Points on a hilly landscape, in no order, each with its height.
From any point a climber steps to the highest of the 2 points nearest to it. It stops when none of these is higher. Distance is the straight distance between rows; heights are no part of it.
<942> height 3.33: [117  92  81 154 118 150 109 168 109 106 137 202  70 126 120  81 103  84
 134 100 102 147 137 121 159 156 135 151 113 186 145 115 132 101 152 175]
<1551> height 2.23: [126  66 155 115 110 147 145 146 156 112 150 133 103  91 190 124 137  92
 148 148  98 158 130 177  98 169 160 100 149 191 134 101 140 160 143 140]
<1363> height 2.84: [ 93 113  92 103 202 172 135 153 107 128 160 135  82 175 147 133 153  51
 111 178 135 129 145 128 169 121 113 125 128 118 104 131 133 136 150 166]
<847> height 1.78: [130 176 141 113 126 175 105  91 114 137 139  97 166 156 121 117 129 133
 120 147 119 132 162 144 168 145  74 218 131  70 121 118  93 119 113  98]
<42> height 5.97: [115 126 115 153 158  83 123 109  77 153 117 167 105  94  51  76 165 132
 105  90 130  52  95  84 152  75 152 114  79 116 140 125 159  64 121 177]
<727> height 4.13: [158 182 114 149 125 110 127 160 103  97 139 141 147 114 109 139 148 143
 100 141 159 100  90  75 127  60 101 121  78 132 127 175 176 124  94 171]
<1206> height 3.14: [173 182 161 144  98  60 113 170 161 103 114 121 156 125 122 162  70 148
  77 112 169 149 103 144  60 131 105  97 106 146 167 141 163 171  72 112]
<1530> height 4.85: [140 105 130 142 132  63 137 152 124 133 156 153 101  84 114 111 132 119
 124 123  92 115  85 152  78 131 175  47 107 171 144  91 153 115 148 137]
<791> height 1.51: [126 207 102 139 184 139 110 203 133 159 123 145 116 165 153 119  88 131
 105 106 140 159 146  91 161 170  85 124  80  67 153 156 119  93 119 148]
<1424> height 1.06: [118 108  95 172 121 114 133 142 135 123 162 134 115 117 100  99 122  96
 124 160 108 139 170 199 130 168 128 107 143 173 136  75 139 128 152 131]
<111> height 0.90: [ 60  76  93 152 143 164 145 128  97 112 158 170  93  67 123 120 162  60
 118 127 123  90 154 154 139  96 145 142  99 171 108 109 176  91 146 217]
<997> height 2.26: [143 127 143 125 107 122 133 100 120 133 118 134 138 128 118 110 138 156
 124 120 115 135 131 128 145 116 127 110 121 100 135 106 138 103 126 132]
<1235> height 5.85: [122 155 113 150 129 200 126  96 145  99 133 122 142 141 139  83 162  43
 125 163 127 134 179 135 181  68  85 169 123  82  95 133 151 131 120 126]
<1541> height 4.15: [131 124 114 125 134  90 106 167 135 146 130 136 111 134 133 147 104 134
 113 106 136 168 151  96 116 133 132  96 110 150 145 142 133 107 127 163]
<1672> height 4.36: [172 114 164 117 107 155  90  92 158 127 132  82 136 124 126 143 135 155
 146 151 134 156 176 121 143 100 114 157 181 142 101 114 119 129 114 125]
<1077> height 2.02: [146 106 122 132 103 140 102  85 129 126 133 148 108 122 106 102 139 150
 162 107 110 147 152 109 151 128 157 142 158 147 124  87 126  95 143 110]
<1034> height 4.67: [171  65  86 133 172 192 118 105 118  85 150 142  51 126 102  94 152  94
 133 158 120 135 146 143 189 134 151 157 135 132 121  87 118 134 150 133]
<1141> height 2.15: [146 101 121  96 106 152 100 133 121  87 135 119 104 169 131 150  77 111
 144 115 134 150 143 126 126 181 107 204 174 154 116 122  98 178 113 106]
<483> height 1.79: [141  81 187 119 110 106 151 107 149 149 120  98 130  88 144 123 141 131
 148 168 103 120 114 167  54 178 152 112 180 162 120  92 126 149 141  94]
<693> height 1.12: [129 105 154  90 153  83 111 119 131 175 108 109 127 121 111 167 128 176
 163 112 102 122  83 129  73 160 170 132 177 132 138 125  76  99 164  74]
<658> height 2.48: [ 95 116 163 128  63 142 152  98 147 101 126  94 170 129 166 138 134 115
 134 141 175 130 160 116 120  85 115 126 138 152 111 143 166 164  85 139]
<1183> height 1.63: [130  96 159 153  51 110 146  83 140 109 123 127 134  79 112 105 170 170
 151 124 134 104 118 129 120  99 172  96 149 163 128  95 150 137 111 105]
<364> height 5.12: [ 91 192 128 142 119  95 145 174 135 122  92 120 167 180 165 144  62 127
 114 113 128 172 154 118 122 170  80 130 107  88 175 171 132 127  95 106]
<57> height 3.90: [102 147 138 116 136  97 129 154 160 140  95 125 151 163 149 157  85 108
 121 117 105 159 126 161  82 195 108 107 125 117 162 142 116 151 111 112]
<723> height 1.40: [153  96  93 166 132 134 113 122 139 120 163 147  89 124 113  98 127 102
 139 124 107 155 145 168 132 171 135 149 172 195 115  50 115 124 164  80]
<151> height 2.87: [121 112 172 123  58 113 112  78 151 140  87 129 161 137 119 142 101 154
 156 113 157 144 142 113 137 118 128 165 181 145 133 138 120 140 121  84]
<38> height 3.18: [132 108 106 151 141  85 114  88 140 162 135 156  89 120 127 104 124 186
 186  87  87 127  70 126  81 149 175 135 184 165 120  81  91  89 178  59]
<373> height 2.80: [100  79 121 120 109 128 147 132 146 102 170 138 112 147 155 146  89  87
 145 127 133 153 162 173 103 185 143 130 151 198 116 117 130 185 134 134]
<1328> height 4.51: [141 158 120 157 132  40 103 218 119 101 114 149 150 122 118 145  67 133
  70 140 149 122  96 120  70 115 101  93  76 152 146 184 168 138 103 186]
<171> height 2.41: [107 125  95  95 136 178 119 148 121  92 148 122 122 192 159 138  89  93
 137 152 137 156 158 122 126 144  98 180 148 113 101 145 120 161  92 120]
<1338> height 0.80: [101 124 124 145  65 185 118  71 126 108 101 155 146 125 111  70 156 123
 169  85 131 118 147 119 180  96 111 139 108 105 139 114 139 104 127 127]
<736> height 3.32: [147 124 147 114 118  97 122 181 171 143  85 118 130 144 165 166  87 141
 135  88 137 185 121  94  94 129 162  89 133 157 137 176 119 145 120 139]
<1088> height 0.91: [ 84 147 139 129  81 188 138  94  99 109  77 160 142 151 138  73 154  94
 143 125 126 102 135 152 168 134 109 154 117  81 125 120 122 119 113 118]
<193> height 4.10: [154 117  84 129 171 198  84 135 125 124 131 139  74 151 109 115 142  81
 127 118 117 148 148  84 205 102 126 153 104 100 102 129 121 104 121 155]
<1485> height 5.00: [147 120 126 122 113 176  89 104 137 140 124 118 132 153 121 146 128 152
 140  99 160 161 181  91 165 101 107 181 165 112 121 144 136 130 108 118]
<787> height 1.20: [ 82  93 115 129 112 222 166 113 110  67 139 169 111 120 164  87 138  58
 155 153 120 116 151 161 152 155 140 144 113 132 111 106 127 166 137 137]
<1458> height 4.07: [ 98 198 121 128 160 129 168 178 130 150  81 122 159 163 166 170  74 160
 124  96 156 148 149  93 150 151  90 168 111  66 163 202 122 124  97  80]
<713> height 3.74: [198 183 141 120 208 103 112 177 142 141 128 118 144 115 114 154 139 183
  88 121 132 113  72 125 103 127 139  74 103  86 146 142 116 118 110 153]
<81> height 1.56: [143 126 200 102  94 150  94 103 163 133 127  83 157 141 123 135  97  95
 141 148 134 156 158 145 125 170  74 237 184 153 134 131 102 148 125 112]
<1067> height 2.30: [161 151 150  92 114 121 140 132  97 114  95 157 147 130 154 135 142 139
 118 144 125 107  16 101  89  97 156  76  92 119 137 172 154 164 108 119]
<1653> height 2.93: [112 134 110 106 191 100 101 134 138 140 169  92 128 167 110 194 115 163
 134 119 148 154 178 120 134 126 112 135 150 104 130 143 116 132 128 125]
<1612> height 1.65: [191 198 184  79 163 141 152 188 163 177  92  86 189 126 176 135 107 168
  96 122  93 118  87 134 100 157 107 118  99  81 126 179 113 130 107 119]
<1417> height 2.31: [ 97  89 103  95 174  79 116 138 118 180 136 125  85 131 128 159 148 149
 139  98 107 129 117 126 107 140 164  80 132 107 133 112  90 105 154 129]
<688> height 3.62: [139 137  88 131 178 117  87 115 131 162 134 148  83 152 106 109 116 158
 155  83  87 137  99 130 119 193 160 146 167 154 139  90  71 106 168  58]
<718> height 4.17: [148 129 103 112 163 128  82 146 116 139 124 136  89 174 106 164  78 143
 139  66 123 157 116 130 108 190 137 181 182 155 138 107  59 141 149  76]
<1442> height 2.58: [126 115 122 103 180  75 114 147 143 154 149  85 114 142 126 196 134 151
 109 143 120 143 131 138  81 144 137  82 157 124 127 113 114 127 136 135]
<43> height 6.51: [101 119  94 163 114  76 127 100  92 141 151 176 128  96  69  87 145 144
 127 111 138  86 118 128 139 112 153  97 109 142 140 101 139  78 138 146]
<717> height 4.14: [119  99 160 153  66 135 116  82 131 139 118 130 134 111 115  89 138 151
 159 116 115 100 117 171 101 174 151 194 199 181 112  74  97 131 163  55]
<492> height 5.35: [134 146 191 105 107  83 121  67 121 168 116  75 169 107  73 137 144 161
 146 144 122 102 118 142  88 130 110 172 157 115 133 119  83  84 152  72]
<647> height 3.35: [199 189 132 147 167 100 117 178 138 143 137 112 145 122 131 115 126 134
  74 156 119 132  96 125 135 129  98  58  78  92 136 137 144 108 110 169]
<1121> height 2.49: [184 126 120 156 184 125 121 110 143 147 138 106  85 128 111 121 150 116
 111 165 115 161 165 142 183 117 120 117 139 117 121  77 120 100 166 159]
<1006> height 1.08: [ 92 189 190  88 123 167 141 108 131 158 114  59 188 148 160 141  93 118
 119 169 127 132 140  97 109 134  70 201 130  93 112 192  97 136 128  88]
<1373> height 6.04: [139 133 137 143 104  73 140  61 118 151 143 101 146 110  73 127 166 196
 143 143 141  93 115 148 109 114 130 148 172 114 128  68 129  93 145  79]
<1514> height 3.60: [121 102 138  98 128 187 130  88 101  72 149 115 120 154  81 137 130  96
 141 177 125  85 137 200 149 166  92 204 159 115  98 108  90 172 142  94]
<947> height 0.57: [121 119 156 168  96 119 177  91 147 122 132 146 144  82 121  81 154 138
 149 145  91 106 121 203  89 189 163  98 127 143 155  49 119 134 155  96]
<1537> height 1.27: [ 74 165  85 146 141 141 127 179  99 119 111 166 114 186 135 117 103  95
 125 106 143 163 157 111 162 159 104 136  89  83 153 159 125  98 115 136]
<1572> height 2.05: [176 166 164  92 186 153 111 181 186 162  77  95 156 147 180 169  99 137
 114 113  95 163 120 124  86 172 119 112 117 107 129 174  84 137 124 113]
<617> height 1.69: [194 168 160  89 185 176 111 159 170 186 103  84 140 133 157 149 140 168
 117 113  86 149 126 130 126 152 140 135 122  98 130 143  73  94 141 131]
<1280> height 2.89: [131  77 109 148 165 135 117  50 139 130 122 133  59  82  87  58 195 151
 178 137 105 100 126 116 187  87 152 133 147 110 109  59 119  91 178 108]
<757> height 1.42: [112  96 188 125  66 152 147  71 111 117 104 117 166  86 137 101 180 165
 161 136 103  82 104 150 131 106 153 126 156 117 108 116 114 123 139  94]
<1038> height 4.68: [168 182 126 143  93  81 123 155 112  71  95 174 144 112 111 149 111 162
  98 114 159 121  64  93 100  85 133 120  82 151 167 190 157 155  94 155]
<1020> height 3.30: [ 92 102 137 113 109 137 136  93 125  98 169 102 118 158  97 150 132 134
 137 157 149 119 168 178 117 159  98 176 187 148 111  99 126 168 135  97]
<654> height 2.90: [ 88  83 129 109 107 130 136  76 127 134 144 110 111 109 113 138 202 137
 153 148 140  84 126 130 147  66 164 112 149  78  96 108 136 116 128 121]
<9> height 5.86: [117 118  94 155 153  71 116  75 114 147 172 136 115 123  62 102 156 182
 139 109 133  99 129 120 137 110 146 113 165 129 123  69 125  68 164 104]
<614> height 4.90: [144 162 166 115  98  97 156 157 132 117  36 127 187 138 145 198  78 155
 134  87 155 133 112  89  99 161 133 140 112 118 170 215 112 158 121  81]
<965> height 1.32: [136 124 125 132 149  47 109 121 131 166 113 121 146 132  89 181 105 197
 143  83 131 128 114 119  90 137 164 116 170 146 153 140 108 118 161  55]
<370> height 2.46: [136 143 141 116 133 125 149 133  96 141 131 127 136 132 147 122 163 128
  96 138 138  91  45  96 129  93 158  61  88  81 123 142 144 131 132 156]
<962> height 2.64: [ 83 124  75  85 161 208 138 142 116 117 133 137 117 190 165 116 133  45
 133 156 124 151 129  86 155 114 100 147 121 110  69 154 124 155 121 131]
<1620> height 5.02: [ 88  62 120 137  99 101 155 145  86 123 164 183 121  31 128 105 145 129
 145 107 128  69 101 131  90 101 171  94  86 191 123 120 152 107 140 184]
<1591> height 2.83: [179 155 142 152 117 169 173 112 117 113 111 121 132  93 154  51 176  89
 103 167  83 114  84 139 153 123 126  79  90 101 126 103 139 123 158 153]
<1439> height 1.55: [109  70 168 109 107 132 177  89 123 132 128 108 127  77 147 112 193 142
 164 170 106 105 102 170  94 130 155 109 156 113 124  86 115 133 138 104]
<1627> height 3.17: [138 135 126 171 115 126 150 140 121 134 124 162 119  90 148  62 142  87
 104 136  95 128 113 144 144 146 129  69  86 127 153  93 149  99 133 167]
<234> height 5.30: [124 111  97 135 154 185 131  90 125  89 150 112  96 126 139 124 194  64
 113 173 138 122 165 144 183  57 124 131 128 112  80 123 153 133 140 152]
<626> height 5.34: [188 176 133 136 150  59  79 185 128  88 144 151 132 105  88 155 103 167
  94 133 158 140  76 113  74  92 118 111  83 153 175 186 151 144 100 159]
<39> height 2.57: [ 90 131 130 104 119 117 142 126 139 128 111 110 143 176 165 186  99 147
 148 103 170 160 155  71 133 102 123 135 137 130 125 190 129 141 104 128]
<453> height 0.68: [111 165 117 174 106 164 126 105 122 133 113 151 141 128 111  85 160 101
 111 110 118 104 139  81 183  74 108 129  89  77 126 131 160  87 114 146]
<1057> height 3.57: [ 93 129 127 146 105 117 166 179 109 124 127 183 130 107 140  81 121  76
 100 105 101  96  97 157 106 159 133  80  51 152 152 144 163 104 129 190]
<972> height 1.73: [170  82  99 151 133 150  90  86 142 122 141 144  64 117 108  78 149 153
 174 128  94 134 116 133 154 138 153 170 184 182  97  49 110 117 161  76]
<1457> height 1.88: [132 130 162 145  49  84 147 103 107 110 104 157 155 100 101 112 135 169
 134  99 154 104  91 114 111  95 151 105 130 155 173 142 157 151 111 104]
<661> height 0.97: [ 63  80 106 133 159 155 141 127  85 161 145 161  64 102 131  93 175  54
 117 136 122  71 125 135 169 102 159 124  94 122 118 112 139  97 146 174]
<1345> height 3.25: [ 67 127 117 119  97 120 148 150 139 106 128 129 145 168 140 145  99  98
 136 136 145 138 142 173 104 171 112 114 142 152 134 127 130 169 126 143]
<695> height 2.60: [163 158 156 114 143 113 121 192 189 146  71  85 156 165 189 184  58 141
 108 115 113 167 106 102  80 135 121  84 104 118 132 186 123 156  87 136]
<329> height 2.51: [150 153 162 162  58  55 141 136 153 114 116 135 188 127 111 130  99 144
  96 108 167 127 121 172  78 155 125 101 144 167 161 112 172 155  92 116]
<191> height 1.85: [176 107 162 116 101 120  87 113 143 139 122  95 134 142 115 148  76 126
 139 105 150 152 139 138 105 187 109 225 201 178 132 120  88 163 135  93]
<139> height 1.89: [117  90  98 103 156 125 115 130 114 174 116 168  59 106 162  73 136 122
 176  93  78 139  85 122 132 178 168 112 120 134 150 101 108 122 158 130]
<1279> height 3.04: [ 94 132 106 128 199 107 150 154 105 148 162 110  95 142 132 138 162  89
  85 179 125  96 139 143 155 132 133  80  97 109 113 120 136 109 155 178]
<575> height 3.34: [136 122 147  86 184 169 114 106 131 165 122  84 120 140 155 154 172 147
 126 155 104 124 135 110 155  91 127 148 129  81 103 135  99  90 155 136]
<1053> height 2.74: [ 75 100 136 116 101 148 151  87 118 111 148 100 159 148 139 148 161 118
 148 144 141 107 152 138 125 100 133 116 152 111  99 117 145 147 126 119]
<1172> height 4.38: [128  65 147 123  71 102 148 140 126 112 161 138 125  66 149 125 136 127
 130 123 146 120 112 141  84  84 181  93 115 195 112 128 162 130 120 164]
<381> height 4.71: [123 141 163 144  59  88 148 144 145 106  78 114 177 146 175 158  78 117
 117 108 181 152 138 101 117 121 130 125 114 160 157 175 155 175  93 119]
<694> height 3.82: [137 167 133 140 138  42 114 182 165 100 109 108 154 144 143 173  52 157
  84 139 172 149 124 111  65 108 104  88  95 133 149 202 168 169  84 150]
<24> height 2.95: [ 95 159 103 121 131 117 135 173 121 116 125 133 151 150 159 180 102 139
 100 117 168 149 134  50 125  70 117 113  88 102 104 210 151 137  97 137]
<1540> height 1.95: [147 144 138 151 125 122 143 133 151 110 154  82 157 124 144 125 136  98
  88 182 105 147 168 176 132 129  93  91 129 132 101 105 157 144 122 151]
<1430> height 3.80: [158  84 146 115  89 146 132 133 134 135 133 118 110  78 174 124 162 115
 141 129 119 141 101  88 107  73 165  83 122 160 103 136 163 125 114 165]
<545> height 0.79: [126 125 157 187  99 130 172 103 146  97 161 116 166  92 113  96 145 105
 121 154 123 125 159 212 115 163 136  92 156 162 121  73 147 146 153 130]
<561> height 4.33: [185  77  82 129 115 195  94 107 116  63 141 162  77 121  78  93 124 106
 139 116 120 136 148 132 181 127 121 179 166 140 100  80 110 133 130 107]
<321> height 4.06: [ 93  87  87 175  90 165 126 108 113  87 155 177 112  86  81  74 129 115
 150 102 151 123 178 153 151 129 141 161 141 180 113  81 134 120 151 150]
<334> height 2.22: [166 152 115 133 196 158  89 148 144 153 152  95 105 154 124 147 127 116
 109 153 105 157 158 145 175 157  92 149 143  97 133  91 100 123 153 146]
<1229> height 4.47: [165 121  98  93 146 215  87 122 107 111 127 141  96 179 129 129 141 124
 155 109 126 159 163  68 176 103 112 192 152  99 111 131 100 122 109 117]
<1135> height 3.55: [120 197 110 123 191 106 146 190 159 160 114 120 172 145 129 166  88 197
  94  89 140 120 142 125 136 152  92 124  86  65 157 185 107 104  98  88]
<230> height 2.61: [165 179 143 120 161 163 148 138 122 174 109 126 129 108 163  97 174  98
  90 155  84 100  68 108 147 102 143  70 100  83  95 122 144 127 141 158]
<690> height 5.78: [163 126 135 106 130 168  94 139 154 153  98 113 122 149 132 156 115 166
 162  91 133 180 148  86 147 137 143 164 159 126 131 145  91 115 138 130]
<388> height 2.10: [154 138 169 100  93  96 142 109  95 119 108 148 153 110 106 140 158 170
 142 116 140  92  46 119  71 115 163  88 125 134 161 148 126 154 108  92]
<238> height 2.54: [ 99 101 141  92 115 101 113 105 116 140 116 113 138 158 134 179 105 159
 154  99 149 151 146 121 110 148 142 161 169 149 135 151 109 144 125 100]
<399> height 3.22: [ 91 173 103 124 189 112 140 150 124 160 146 107 139 151 119 177 120 164
 107 119 166 117 149 109 149 125  96 119 105  81 135 145 122 109 114 127]
<1384> height 3.31: [108 167  97 127 139  70 145 200 149 102 120 120 163 125 159 183  68 153
  97 148 190 133 113  68  92  71  99 110  65 130 116 233 163 150  96 159]
<951> height 1.07: [ 62 160  94 144  80 165 146 121 108 109 113 178 133 182 138  96 129 108
 137 101 160 133 169 123 161 122 112 158 107  85 129 154 149 116 101 122]
<801> height 3.47: [ 80 125 111 143 141 119 141 127 100 146 156 116 125 111 102 128 163  87
  91 157 142  80 136 114 156  46 116 114  85  93  95 141 165 101 112 181]
<1099> height 4.88: [166 130 127 100 137 147  73 111 142 159 113 126 133 138  90 134  93 173
 173  71 109 157 134 108 119 166 137 197 180 154 139 137  65 108 153  83]
<832> height 1.60: [163 127 117 168  88  46 118 117 138 151 118 139 129 115  94 158 100 192
 135  81 162 121 112 114  75 132 169 103 166 185 149 132 138 130 130  75]
<1511> height 4.45: [156 198 127 109 166  93 147 163 144 119 116 115 179 150 134 186 124 186
 104 123 157 122  80  84 120 103 112 106  85  91 147 207 133 155  93 107]
<1349> height 2.42: [166 164 142 144 135 158 124 129 146 138 145  88 154 125 171 124 131 100
  95 165 119 170 174 122 148 107  65 138 126 112 103 123 139 134 108 141]
<78> height 3.20: [ 58  83  82 125 120 156 132 147 116  83 165 135 105 160 139 132 119  68
 138 139 156 152 171 141 132 118 105 147 116 179 100 144 156 150 124 176]
<539> height 4.05: [108 111 139 126 100  94 160 163 132 127 128 163 132 113 153 131 113  99
 114 112 113 134 110 149  89 160 168  66  90 157 137 134 150 143 119 154]
<517> height 4.04: [186 176 150 100 204  86 139 190 151 138 116 107 151 131 108 183 115 209
 103 107 152 114  70 124  78 133 138  98  90  98 160 197 115 155 100 107]
<1658> height 3.75: [136 122  79 130 169 148 110 177 117 125 139 156  65 162 109 110 122  81
 118 119 105 167 158 120 177 142 104 145 117 136 143 112 127 107 131 166]
<683> height 2.62: [141 169 175 134  88 123 127  96 130 139 115 102 174 132 132 135 128 151
 130 130 113 124 154 148 112 132  92 139 138 111 149 127 137 121  98 108]
<927> height 0.87: [115 196 172 109 132 122 150 109 145 150 113  60 217 120 167 168 102 151
  95 166 133  98 121 111  88 109  63 157 124  71 119 172 131 149  98  98]
<1268> height 4.56: [111  76 113 154 117 180 114  87 142  78 154 147  96  81  92  89 173 107
 161 146 135 125 173 170 171  78 138 152 149 146 100  78 150 125 167 141]
<800> height 3.43: [127 117 139 163  47 103 120  95 147 125 121 155 147 132 117 107 108 161
 156  88 151 143 145 149 117 168 141 162 189 180 142  97 133 137 143  79]
<138> height 3.99: [192  99  92  95 158 177 107 125 100  91 148 136  82 151  79 133 108  97
 132 143 113 119 135 156 165 166 117 194 179  99  94  68  88 140 138  96]
<747> height 3.79: [131 115  89  95 149 183 119 104  89 104 154 140 100 161  99 130 135  86
 133 162 123 108 139 159 181 144  97 188 140  80 101 105 104 155 113 114]
<249> height 2.88: [ 84  87  76 140 134 137 114 168 118 112 139 157  92 134 133 156 102  93
 138 124 142 158 177 101 143  92 129 141 107 185  92 153 151 102 135 200]
<1068> height 3.52: [ 76 104  98 159  91 135 134 142 111 102 158 200 115 136 120  90  86 106
 148  81 138 145 157 151 140 174 150 146 127 184 146  96 129 133 139 142]
<746> height 1.98: [163 177 123 122 178 156 104 105 123 146 133 106 136 144 101 128 131 150
 140 131  90 140 158 152 167 168  81 191 139  81 145 100  70  95 149 121]
<579> height 2.00: [131 130 131 165  84  32 132 141 135 115 100 158 148 122 112 153  66 139
 120  83 169 130 111 133  95 139 151 102 141 203 175 137 153 157 129  98]
<1003> height 2.73: [156 104 121 176 169 112 129  83 127 145 143 140  67  82 100  67 165 134
 132 150  98 139 136 142 173 109 155 102 134 128 123  70 132  82 166 131]
<742> height 3.36: [138  89 120 121 143 157 117 145 135 139 134 124  97 113 173 124 144 106
 113 148  83 158 114  94 153 112 143  88 111 137 114 132 131 128 124 160]
<1576> height 1.11: [ 60  95 118 116 133 199 158 105  91 120 133 152 110 144 151  97 165  75
 129 151 105 100 114 160 163 166 134 112 113  94 126 109 118 144 156 136]
<1093> height 3.84: [158 104 123 101 155 178 105 106 144 111 148  86 112 144 133 151 156 115
 140 186 124 158 155 141 150 121 112 164 173 125  90 110 102 149 126 125]
<988> height 2.09: [ 99  83  84 118 148  96 104 133 104 160 155 175  64 129 131 128 126 131
 159  91 112 151 114 130 114 153 186 115 125 171 145 107 107 115 169 150]
<1063> height 5.94: [134 188 150 115  82  86 161 138 140 112  77 112 200 146 158 163  79 147
 115 128 166 124 107 106  88 118 111 132 103 106 177 197 152 177  89  98]
<511> height 5.21: [157 150  96 146 208  63 105 178 116 170 138 148 100  99  67 125 119 180
  95  91 125 101  98  81 138 115 151  85  94 122 145 146 131  74 147 177]
<550> height 2.14: [119  81 162 103  98  82 126 111 150 142 125 121 140 121 134 149 125 146
 155 112 133 131 129 154  85 137 160 106 183 182 136 105 131 151 122 100]
<1350> height 5.56: [134  93 112 152 112  68 128 142  95 125 162 169 101  39  81  96 140 156
 135 117 111  88  61 133  76 117 171  80  93 195 138 115 161  85 152 159]
<279> height 2.24: [ 92  95 139 142  46 182 140 100 138  81 124 127 145 119 137 114 127 111
 163 116 179 133 182 125 151  97 138 154 151 159 101 115 154 158 109 149]
<1211> height 0.56: [114 125 172 147  80 151 154  96 134 113 130 103 180 127 132  98 131 114
 131 152 120 128 146 199 121 170  91 150 149 123 139 101 125 151 134 123]
<918> height 1.84: [177 190 124 139 187 155 114 182 161 171 129 106 142 153 156 132 116 160
 112 115 114 160 165 124 150 161  93 137 114  78 144 126  89  96 123 139]
<1186> height 3.54: [135 111 110  65 209 177 124 112 116 134 149  67  98 165 157 150 141 110
 131 184  99 129 126 118 141 122 114 161 141  91  80 141  96 154 150 124]
<276> height 3.03: [ 96  95 102 132 155 140 107  72 119 133 152 140  82 115  97 109 190 122
 152 131 132 100 138 109 184  75 154 129 125  90 122  99 121  89 147 143]
<121> height 3.16: [123 116 126 109 161 178 122 101 120 168 112 130 113 137 144 114 172 141
 145 116 124 111 126  78 186  90 157 115 105  73 107 126 110  99 128 140]
<296> height 1.31: [123 143 198 101  97 167 110 108 147 145  92  78 167 155 167 141  95 119
 136 131 127 147 146 116 107 154 101 199 154 122 128 159  93 150 103  98]
<1575> height 5.58: [129 181 101 159 189  90 118 147  93 166 135 142 102 132  76  97 150 149
 102 108 144  86 108  82 166  92 118  94  83  90 150 126 141  59 125 174]
<1254> height 1.38: [120  71 143 124  64 207 143  94 123 112 110 150 123  98 158  77 146 103
 164 121 101 133 141 147 150 142 150 135 121 146 135 108 121 149 146 119]
<265> height 2.91: [170 189 135 128 152 133 135 156 152 141 146  85 163 119 163 134 146 128
  88 163 128 137 110 100 129  95  93  97  99  83  88 145 154 136 106 145]
<676> height 4.82: [147 110  97 142 179  79  90 149 149 158 136 156  92  97 104 122 123 151
 122  90 114 144 130  71 139 112 155  78 118 140 140 121 127  82 151 175]
<1241> height 3.19: [139 166 162 113 119  82 144 137 135 159 105 112 170 142 125 176  89 167
 113 108 124 125 121 150  82 153 119 120 138 111 161 149 115 126 104  90]
<596> height 3.53: [ 82 123  71 137 137 159 125 117  98  90 174 148 102 164  94 128 136  86
 128 156 161 117 182 151 157 122 100 163 138 126 110 107 130 147 113 153]
<1271> height 3.73: [127 141 119 138 100 116 135 122 124 115 152 101 153 121 114 148 153 139
 109 142 160 103 144  84 145  56 115 114 114 111 102 133 169 115  91 165]
<46> height 1.77: [140 116 160 134 104 144 170 135 177 116 123 104 144 110 169 126 133  88
 112 172 102 145 122 160  94 147 127  78 138 156 123 111 156 173 112 150]
<574> height 4.77: [114 103 176 111  86 121 104  78 119 150 116 108 147 121  95 123 136 150
 157 151 121  95 128 160 111 157 126 225 168 130 118 115  72 106 158  71]
<1476> height 5.03: [124 204 115 137 117  90 179 153 105  91  81 150 179 137 141 170  93 151
  96 125 160 125  83  78 119 113 109 127  67  82 168 219 146 141  91 108]
<1073> height 0.69: [115 162 170 101 140 107 158 119 165 147 128  43 204 136 159 155 108 115
 106 197 118 106 116 152  74 139  81 112 131 109 118 152 132 166 107 117]
<1420> height 3.26: [ 88 140 107 150 143  87 148 157  93 121 167 119 139 117  96 135 151  98
  80 164 136  69 104 151 121 105 104  70  84 117 115 130 167 117 133 181]
<1489> height 4.96: [127  85  94 147 157 188 153 116 124 106 147 127  65  95 124 100 181  73
 122 167 112 117 137 178 172  98 153 116 128 133 110  86 145 124 165 144]
<883> height 1.04: [ 76 108 122 133 130 152 153  96  85 145 128 169 106 109 132  79 190 106
 136 135 101  86 102 129 165 118 160  73  88  96 120 124 139 119 149 144]
<1214> height 1.62: [116  78 132 107  88 163 132 121 105 136 126 170  81 123 174  84 119 118
 170 101  81 138 114 149 128 180 158 128 121 152 147 117 119 156 132 109]
<649> height 4.01: [141 146 156 119  61  80 153 165 111  81  88 144 158 110 154 147  90 117
 128 122 184 121  80  91  92  77 148  97  95 174 149 187 170 168  99 139]

For each start below, name the point where the climber stops.
<78>: <1235>
<1020>: <1235>
<1540>: <1063>
<757>: <1350>
<927>: <626>
<1439>: <1373>

Call two points neighbours if one is among the 2 nearest of the other. Go from one point of each pair to the other, from neighbour to neighbour, staying as high as possible. Name the lowest point that can't be avoided.
<43> and <626>: <238>
<57> and <918>: <617>
<1373> and <43>: <9>
<626> and <1063>: <649>
<1373> and <1350>: <742>
<690> and <1235>: <942>
